Each row is a point on a tangle of strands that fork, close into loops and nearly touch. The rows are in no order.
In the rows, 128 means zero.
Points whose rows are less than 106 apart are linked; no others are. Some points are linked to none.
foti: [137 132 136 137 149 145 123 139 153 180 148 148 106 127  69 179 107 107
 142  88 154]
vak: [172 107 145  87 196  70 132 193 141 138 119 169 145 134 163 119 132 187
  87 123 109]
fenep: [ 97 155 118 154  86 126 163 109 159 158 126  99  97 132 126 131 106 100
 163 119 113]
nazet: [130  98 121  68 150 170 142 125 131 100 121  98 166 139 148  97 140 142
 108 191 106]
nar: [132  97 106 103 142 146 160 144 129  99 131 119 148 125 146 120 122 120
 115 158 115]
labe: [130 141 151  85 105 123 149 116  95  89 114  96 145 116 143 157 152 112
 105 178 164]
bar: [147 183 116  84 105 140 132  87 105 102 114 123 128 114 113 145 153  98
 111 175 171]
Zuvu: [109  98 126 100  90 140 100 100 106 128 106  86 129 147 114  94 134 172
 122 220 135]
lutaf: [181 109 171  94 159  45  99 140 157 147 117 107 114 102 128 129 134 176
  93 123 142]
gufu: [164 100 143 156 136  99 121 177 122 116 150 153 143 174 149 157 102 123
 135  32 168]
Gabez: [104 109 117  93 113 167 154  98 116 110  88  86 116  82 128  78 118 117
 101 181 138]
buk: [132 123 104 141  93 145 135 108 134 138 141 145  95 149 124 119 157 109
 105 121 105]
vas: [162 106 201  70 135 113 119 149 128 140 124 105 131 146 178 159 188 157
  91 157 144]
Fer: [ 84 112 155  67 112 145 144 110 104 126  93 116 111 136 127  33 169 163
  57 190 110]
Tet: [121  73 137 100 125  95 128 138 113 123 165 127 121 160 132  93 164 148
  75 132  62]
gase: [ 82 148  89 125  77 147 175 103 100  94 120 118 115 124 112 106 113 103
 218 103  98]
zilu: [148 124 128 193 122 107 133 156 118 112 134 136 161 144 172 161  90  77
 153  33 179]
zuta: [ 97 170 100 188 136 110 122  86 134 129 150 153 121 123 105 140 124  78
 138 102 116]
Rumig: [120 172 129  98 124 163 144 120 146 117 117 152 106 117 149 109 122 140
 154 117 142]
lanu: [162 158 136 140 116 132  94 131 137 123 142 145 144 175 124 148 141 163
 130 171 140]
luzas: [ 93 152  99 153 108 176 139 110 131 152 140 135 127 123  62 124 105 100
 137 171 117]
Sul: [133 137 139 120  86 163 143 122  98  63 102  89 162 131 172 154 151 116
 151 166 150]
pef: [120 142 127 149 149 114 161 160 160 136 160 126 140 135 128 143  68 106
 169  68 121]
Busar: [141 139  81 148 101 158 138  98 114 113 107 114 133 114 120 159 113  95
 196 111 160]
ratur: [166  79 166 105 200  81 112 222 132 150 148 161 163 123 131 121 140 172
  73  94  66]
betin: [162 155 153  73 134 131 102 127 125 123 128 116 142 159 127 143 150 169
 127 198 169]
liten: [179 153 154 101 155  79 106 136 169 152 113 117  96  97 124 151 116 146
 122 108 175]
voti: [129  83 138 116 123 124  78  97 143 130 125  93 120 127 120 101 144 188
 111 174 115]
vuvi: [ 95 131 120  74 115 120 148 114 121 129  84 100  97 108 147  36 121 163
  87 188 131]
Sur: [125 123 148 120 144 114 147 134 176 154 163 113 104 133  90 157 104 110
 147  68 124]
Rosed: [170 175 134 148 123  93 117 153 110 132 132 146 147 149 133 190 119 110
 130 125 199]
sibep: [122  92 135  59 182 119 128 143 124  86 140 113 182 148 146 103 130 181
 127 177 105]
tar: [ 66 169 131 116  79 156 164 111  78  71 109 124 126 110 116 112 124 124
 182 155 120]
manab: [102  94 116 153 135 143 118 134 117 119 120 136 105  79 161 127 102 127
 154 106 139]
suli: [100 190  87 192  83 146 151  62 121 103 119 101 162 111 105 152 134  56
 169 136 121]
nuga: [126 163 141  92 150  72 144 135 137  99 129 131 141 140 154 108 125 169
 110 175 122]
vir: [149 156 114 184 124 143 135 128 124 126 121 129 165 154 125 194 100  62
 188  51 187]
rudoz: [172  96 154 114 148 111 130 166 148 116 158 134 158 155 145 134 148 140
  83 101 113]
bab: [153 107 139 127 172  93 109 148 134 127 134 160 129  82 128 100 159 145
  40 138  91]
Fozo: [153 101 123 125 155 100 157 163 129  93 158 133 171 136 138 145 104 109
 110 105 123]
koz: [148 107 132 186 184 128  93 125 176 161 152 157 141 115 117 150 114  91
 122   7 136]
vula: [ 85 137  62 165  93 146 184  92 121 113 134  95 156 130  96 119  89  76
 219  97  83]
gero: [157 117 192  89 150 118  76 131 126 137 127 132 123 144 132 145 200 175
  72 159 131]
zovef: [112 158 130 123  90 132 145  91 139 134 105  79 113 112 119 125 111 116
 160 172 152]
pefum: [163 120 144 146 166 103  87 128 168 146 128 147 104  85 129 134 125 140
 119  75 141]
Vufo: [168  90 162 152 187  63 112 214 142 138 164 141 172 129 146 120 110 144
  77  52  87]
dun: [132 152 127 181 137 108  91 103 128 123 158 169 128 122 110 147 137 107
  95 103 131]
lur: [130 119 149 208 126 114 123 149 137 142 169 150 141 161 141 166 140  84
  99  31 120]
kuno: [183 140 160 114 151 103 126 182 106 115 132 141 172 158 158 186 119 133
 109 131 191]
bolo: [190 175 118 109 120 107 125 118 118 142 120 126 115 119 125 172 142 112
 103 157 188]
zut: [ 85 129 113 149  66 168 110  95  93 108 108 106 126 142 102  92 132 143
 143 200 114]
vilog: [150 162 116  95  99 164 118 133  71  92  95 124 141 120 121 165 116 149
 205 158 188]
rikal: [ 70 144 135  79 115 173 162 150  91  81 107 141 126 121 135  89 123 143
 152 167 117]
fiz: [ 86 137  87 165 135 165 155  90 111 123 138 121 152  99  75 175 109  39
 203  66 119]
tozok: [137 146  98 147  75 141 126  78  98 122  87 104 117 102 144 150 125  98
 164 152 170]
nesat: [128 124  80 161 100 187 167 120 142 129 129 104 152 144 118 144 103  83
 195  97 106]
bod: [137 133 139 110 153 152 143 170 160 127 134 160 113 137 163 133 120 149
 138  80 121]
busud: [117 134 152 120 139 119 131 144 153 151 133 120 114  99 108 130 108 137
 102 152 128]
Legod: [120 139  92 198 155 132 125 130 122 163 140 161 158 132  91 185  97  62
 157  57 153]
lod: [ 95 130 129  83 136 169 156 161  90 112 110 167 124 148 153  95 142 171
 110 187 120]
Luku: [137  81 164 122 142  82 135 166 126 118 173 133 123 146 128 133 160 130
  74  78  82]
Muk: [120  86 107 214 142 115 128 136 132 148 173 124 162 149 138 157 107  64
 144  17 113]
muda: [107 132  89  88  98 171 149  86  88 113  76 103 125  90  81  82 101 131
 149 183 150]
Zef: [138 127 172 118 118 132  72  90 147 147 123 109  93 128 124 117 175 176
  95 159 130]
kar: [ 94 142 145 104 118 145 120 147  99 152 102 158  90 132 126  98 133 175
 111 192 137]
ligez: [140 116  96 179 156 110 104 136 140 189 149 163 129 121  72 173  81 103
 151  80 145]
gelo: [117 148 110 132 128 145 174 167 119 103 129 140 154 114 127 144  68 114
 186 112 134]
Lil: [110 175 109 203 102 117 118  94 121  93 155 130 158 136 121 173 121  85
 157 119 141]
kamog: [107 148 109 152  98 133 172  95 157 181 118 133  72 119 124 106 139  76
 115 110 107]
Boro: [ 97 121 130 117 111 141 117  79 150 157 134 100  76 118  64 114 125 127
 137 129 120]
mab: [ 79 120 109 132 129 143 136 105 101  96 113 133 101  66 124 104 110 114
 125 148 129]
bobas: [159 149 132  62 129 139 115 112 137 150  89 118 115 128 143  92 153 168
  96 210 156]
suf: [151 144 163  54 175 107 134 153 150 131 115 152 138 136 146 110 148 170
  86 158 115]
Nep: [161 136 133 185 122 104  90 142 138 135 163 159 143 164 124 157 136 139
 104 136 132]
Kipuv: [120 162 154 109  97 148  84  72 156 156 118 106  78 135  98 110 163 143
 122 156 142]
Muf: [ 72 139  64 208 131 132 112  89 129 140 146 140 138 117 102 130 109  86
 174 112  99]
dokab: [176 118  94 143 113 153 105 109 125 112 120 131 136 147 152 151 143 123
 155 111 164]
rak: [105  91 141  44 175 109 145 150 107 114 128 136 168 157 146  65 160 179
  78 198  71]
tatin: [124 163 129 110 122 139 154 159 104  96 116 126 154 123 125 163  94 127
 181 162 160]
Boto: [135  89 100 163 103 150 142 131 135 152 166 140 114 165 119 131 134 104
 134  82  90]
lir: [155 126 169  84 169  91 110 149 158 150  82 138 120 111 186  85 156 191
  73 166 103]
fulak: [133 105 138 143 106 123 114 129 142 155 128 153  64 132 145 112 157 149
 110 100 105]
Gode: [141 116 118 140 111  91 106 124 106 127 131 165  66 139 147 132 133 160
 138 101 150]
Fasa: [143 171 126  98  83 182 134 114  86  81  81  97 153 127 151 146 147 141
 189 186 162]
pipu: [150 129 149  79 161 129 105 132 154 165  70 114 113 100 144  64 140 181
  72 192 122]
Feme: [132 113 138 110 144 146 138 166 145 146 112 158  83 124 162  88 144 165
 100 109  94]
batet: [133  84 147 141 157 107 104 155 146 124 117 123 107  84 176 125 111 140
 119  93 126]
sero: [ 62 100 105 220 133 124 108 107 143 171 172 114 123 116 108 124 107  92
 156  89  63]
Fude: [100  83 160  91 128  98 127 124 107 124 117 118  97 131 153  52 170 170
  54 159  74]
zus: [118  86  86 192 129 153 137 149 135 149 183 130 154 157 116 140 114  78
 155  60  97]
fam: [ 73 100 116 178 109 134 111  84 154 171 165 105 101 139  74 119 123 114
 145 111  83]

How many points has the smallest loop of links through each point below? Write none if it is on no loop.
sibep => none
pef => none
kamog => none

A tip is a point with one link. Name the tips that can be reached along the links from each point below, in the order of the rows.
vula => Rumig, lur, kar, dokab, Gode
Fude => lutaf, muda, rak
voti => vas, suli, nuga, Vufo, zut
Rosed => gufu, kuno

A piece is all that can be reached along the links. How many separate loops has the piece of each point below (a circle has one, a figure eight two, a Y none), and how many tips (points with one link)?
vilog => loops 0, tips 2
bod => loops 0, tips 5
zut => loops 0, tips 5
pefum => loops 0, tips 3

Name the points in between on the shortest way along the links from the first point to the second, in order.
mab / sibep => Gabez > vuvi > Fer > Fude > Tet > Luku > rudoz > Fozo > nar > nazet
zut / sero => Zuvu > voti > Zef > Kipuv > Boro > fam
gero / bobas => Zef > Kipuv > Boro > fam > sero > Muf > zuta > dun > Nep > lanu > betin
Sul / gufu => Fasa > vilog > tatin > gelo > pef > Sur > foti > ligez > Legod > vir > zilu
tar / bod => gase > vula > nesat > Busar > tozok > zovef > fenep > kamog > buk > fulak > Feme
